A landscape with many valleys, sampled at points; each row gives a point and its height.
A ball rolls from a point to the lowest of its 4 nearest points, and stops where none of them is lower. Distance is the straight distance between rows; heights are no part of it.
sak height 7.05: [211 197 152 178 117 121 108  79 189 134]
nal height 4.43: [111 116 123 118 130 137 152 131 135 124]
satas height 5.10: [146 108  52 167 113 115 152  81 102 143]
Beti height 4.06: [142 125 218  96 146 104  94 178 145  80]
panu height 6.80: [114 145 155 129 151 119  77 127 126 162]
zisit height 5.72: [ 98 122 124 103 128 143 131 145 119 135]
tisu height 7.03: [123  90  69 154 128 107 118  87  50 173]
Rivuz height 5.08: [120 115 172  97 140 126 137 181 156  69]
Nolen height 5.16: [152 146 173 130 140 117 123 130 182  83]
Vonot height 4.74: [ 87  98 124  90  93 143 155 162  73 156]
Sirom height 0.59: [139 149 188 138 143 111  93 122 160 133]
gugo height 5.46: [133 109  69 165 106 129 174  93 108 145]
lovoz height 3.67: [174 162  69 181 126 127 130  85 144 126]
dod height 5.20: [113 113 122 109 119 138 166 141 149 102]
Kun height 2.56: [134 136 211  99 145 111  88 167 144 101]
Gide height 1.81: [122 138 155 118 153 125 127 147 165  90]
kode height 4.96: [107  89 124  99 101 140 190 162 119 103]
Tafup height 5.69: [106 118 145 108 137 130 128 156 142 109]
kiz height 5.54: [105 121 130 127 143 133 106 130 115 157]
rikuf height 2.29: [115 133 184  84 146 132  99 171 125 116]
lobak height 4.70: [ 95  91 125  98  92 140 176 160  97 135]
Nuda height 2.39: [121 130 125 134 142 133 133 128 153 121]
Nozup height 5.93: [192 180 145 159 123 129 127  95 194 108]
saz height 6.10: [ 93 101  93 119 119 131 116 128  71 176]
toled height 5.11: [100 127 131  51  87 155 126 175  52 159]
talos height 5.23: [143 136 209 123 148  99 105 144 173  86]
Ruti height 3.26: [104 124 159  76 131 143 109 179 104 116]
kerim height 3.33: [153 135  57 159  97 141 183  94 138 120]
Dadar height 5.95: [139 109  72 169 130 124 131  84 112 148]
sof height 2.85: [165 142  52 175 112 135 150  79 131 128]
Koteb height 5.70: [ 93  94  99 118 105 125 139 127  56 175]
nulo height 2.41: [108 144 159  68 129 147  81 183  84 132]
kidef height 4.07: [149 149 106 151 132 137 145 107 172 106]
veg height 3.32: [174 159  69 164 112 146 154 101 151 123]
Zenul height 5.34: [128 148 143 157 158 114  84  98 140 157]
kanim height 5.36: [ 88 121 124  94 124 147 110 153  68 159]
lib height 5.38: [ 96  90  99 119 104 136 176 130 108 141]
zag height 4.42: [128 142 118 151 149 131 107 111 142 147]
deg height 6.43: [102 134 132 113 150 131  83 139  96 154]
pevon height 5.07: [154 161 142 152 143 124 114 101 179 116]
dem height 7.15: [117  90  77 146 103 113 165 101  78 162]
motis height 6.73: [121  86  68 158 123 111 143  91  60 168]
feles height 5.83: [145 130 198 113 144  93 116 164 174  59]
nif height 5.94: [121 108  91 132 109 141 178 118 137 122]
gamip height 5.91: [170 160 174 149 138 111 114 113 194 104]
dev height 4.26: [133 139 128 135 131 142 146 127 169  99]
sonu height 5.79: [166 160 166 141 132 121 130 120 191  86]
Babal height 1.85: [168 140  50 174 100 137 167  84 129 130]
tev height 5.67: [110 108 103 137 127 136 145 121 111 142]
Gumel height 4.02: [ 93 105 140  77 120 148 137 175  96 124]
bar height 8.32: [113 148 188 108 152 121  61 146 116 158]
nudat height 4.97: [124 125 105 161 156 115  84  90 110 162]
lume height 6.65: [124 138 178 112 155 121 100 142 152 120]

Where does a ball stop that starts at each point below?
Koteb: rikuf
pevon: Nuda
panu: Sirom
kode: Nuda

Two balls start at each pair of points below. Name the first point that both come to, or write never.
gamip / nudat: Nuda
toled / tev: never
dem / gugo: Babal
feles / talos: rikuf
kiz / nif: Nuda
